A landscape with many valleys, sampled at points; each row gives a point and its height.
From any point a ball rolls to the lowest of the 3 points nearest to it. It stops when none of these is lower. Distance is the straight distance between rows; heights are no part of it.
z217: [ 25   5  40  21  30  -4 -12 -27  42]  (h 636)
z986: [ -9  31  48  26  -3  -5  20 -22  12]  (h 61)
z85: [ 13 -34 -38  16  37  23   5 -19  12]  (h 341)
z367: [-20 -33 -13 -37  34 -21 -18   9  16]  (h 270)
z591: [-11  -7  15 -34  27 -25 -27  15  23]  (h 217)
z154: [ 28 -23 -69  22 -58  32   8   2 -41]  (h 77)
z155: [ 13  -4 -11  25  20  17   3 -20  17]  (h 410)
z601: [-6 11 15 18 15  7  4 -5 17]  (h 325)
z383: [ -1 -36 -63  -1  14  22  21 -12 -14]  (h 212)
z684: [ -1 -30 -68 -10  -8  18  23   2 -31]  (h 173)
z781: [ 67  30  71 -17 -24 -60 -44   6  25]  (h 103)
z308: [-50  -3  12 -53  15 -29 -17  36  -6]  (h 192)
z902: [ 15  17  -6  55 -16  37  27 -30  -8]  (h 60)
z504: [-29 -18   3 -59  30 -37 -27  31   3]  (h 206)
z313: [ 27  18  66   2   5 -32 -28 -16  38]  (h 31)
z924: [ 39  11  40 -26  -2 -55 -56  11  38]  (h 88)
z225: [ -7 -21 -65  -5 -26  25  18  11 -45]  (h 128)
z987: [ 14  10  44 -19   8 -37 -36  13  33]  (h 17)
z966: [  5 -20   7 -47  25 -50 -47  23  29]  (h 242)
z789: [ -2  20  57  10   6 -18  -1  -1  21]  (h 98)
z656: [ 30   0 -39  44 -57  44  17  -4 -31]  (h 182)
z712: [  6  10  23  25  19   7   3 -16  22]  (h 268)
z414: [ 33  16  57 -11  -2 -51 -41   7  29]  (h 59)
z616: [-49  13  27 -53   1 -18 -10  36 -12]  (h 172)
z444: [-36  10   6 -21   5  -9   9  22 -11]  (h 35)
z727: [  1   9  42  -6  14 -26 -23   0  32]  (h 85)
z384: [ 24 -31 -65  27 -16  35  11  -6 -24]  (h 142)
z892: [  5 -22  17 -23  31 -29 -31  10  31]  (h 264)
z980: [ 22 -34 -60  20  26  39   6 -24   0]  (h 293)
z182: [ -2   0  24 -43  15 -46 -48  23  24]  (h 231)
z335: [ 13  22   4  46 -15  29  32 -26  -6]  (h 53)
z672: [  1  17 -25  27 -35  33  26  -4 -30]  (h 168)
z137: [  9 -12  -3  16  30  10  -8 -17  25]  (h 347)
z790: [-57 -19  -9 -70  15 -10  18  29 -39]  (h 79)
z265: [ 10  20  47 -28  -8 -54 -41  32  30]  (h 51)
z207: [ 16  19  45  36   9   4  18 -39  23]  (h 21)
z323: [-31  39  26  10 -14  14  24   4 -23]  (h 52)
z451: [ -5 -23 -53  -5   3  20  24  -5 -18]  (h 234)
z964: [-30  -5 -26 -15   6  11  16  12 -23]  (h 102)
z513: [-20  -5   3 -12  18  -9  -3   8  11]  (h 71)
z18: [-25  17   5  13   0  15  23   2  -6]  (h 56)
z399: [-38  24   6  -6   5   8  12  11 -15]  (h 49)
z495: [ 21  19 -19  46 -57  38  22  -8 -38]  (h 174)
z804: [-12  12 -30   3 -17  24  28   5 -26]  (h 157)
z309: [-18 -32 -65 -25 -34  24  25  11 -61]  (h 166)
z754: [ -4 -33 -19 -11  49   2  -8 -12  29]  (h 404)
z24: [-41 -21 -46 -44   1   5  28  22 -43]  (h 47)
z441: [-39  34  47 -25  -9 -17  -3  28  -3]  (h 143)
z725: [  4  -9 -49  11 -53  34  16  11 -51]  (h 48)
z799: [ 36   7  64  29  14  -8  -1 -44  35]  (h 237)
z696: [ 31   8  38  52  10  16  25 -48  21]  (h 68)
z634: [ 24 -18 -16  29  35  27   9 -26  18]  (h 380)
z183: [ 11  31  73 -10 -13 -47 -20   2  27]  (h 108)
z66: [-24  23  39  -2   7 -18  -9  18   7]  (h 129)
z919: [-13  38  15  34 -35  21  37  -5 -30]  (h 45)
z767: [  5  30  30  45 -13  18  29 -24  -3]  (h 50)
z306: [  6 -20 -71   6 -37  29  11   5 -33]  (h 89)
z938: [ 11 -42 -81   1 -53  26   9   1 -54]  (h 83)
z612: [ 35  -8 -44  39 -14  35  17 -17  -9]  (h 184)
z348: [-11   2  -5   8  19   0  -1  -6  15]  (h 219)
z127: [-32  -7  16 -52  12 -33 -28  27  10]  (h 201)
z650: [  3   2 -37  25 -15  26  15  -5 -17]  (h 233)
z993: [ 23  -9  25 -16  21 -27 -49   2  35]  (h 267)

Write out the way that a ball takes from each point below.
z495: z902 z767
z66: z727 z987
z616: z441 z444
z781: z414 z987
z804: z964 z444
z591: z127 z308 z616 z441 z444
z789: z986 z207

For each start below, name the point where the ball stops.
z504: z444
z656: z725
z18: z444
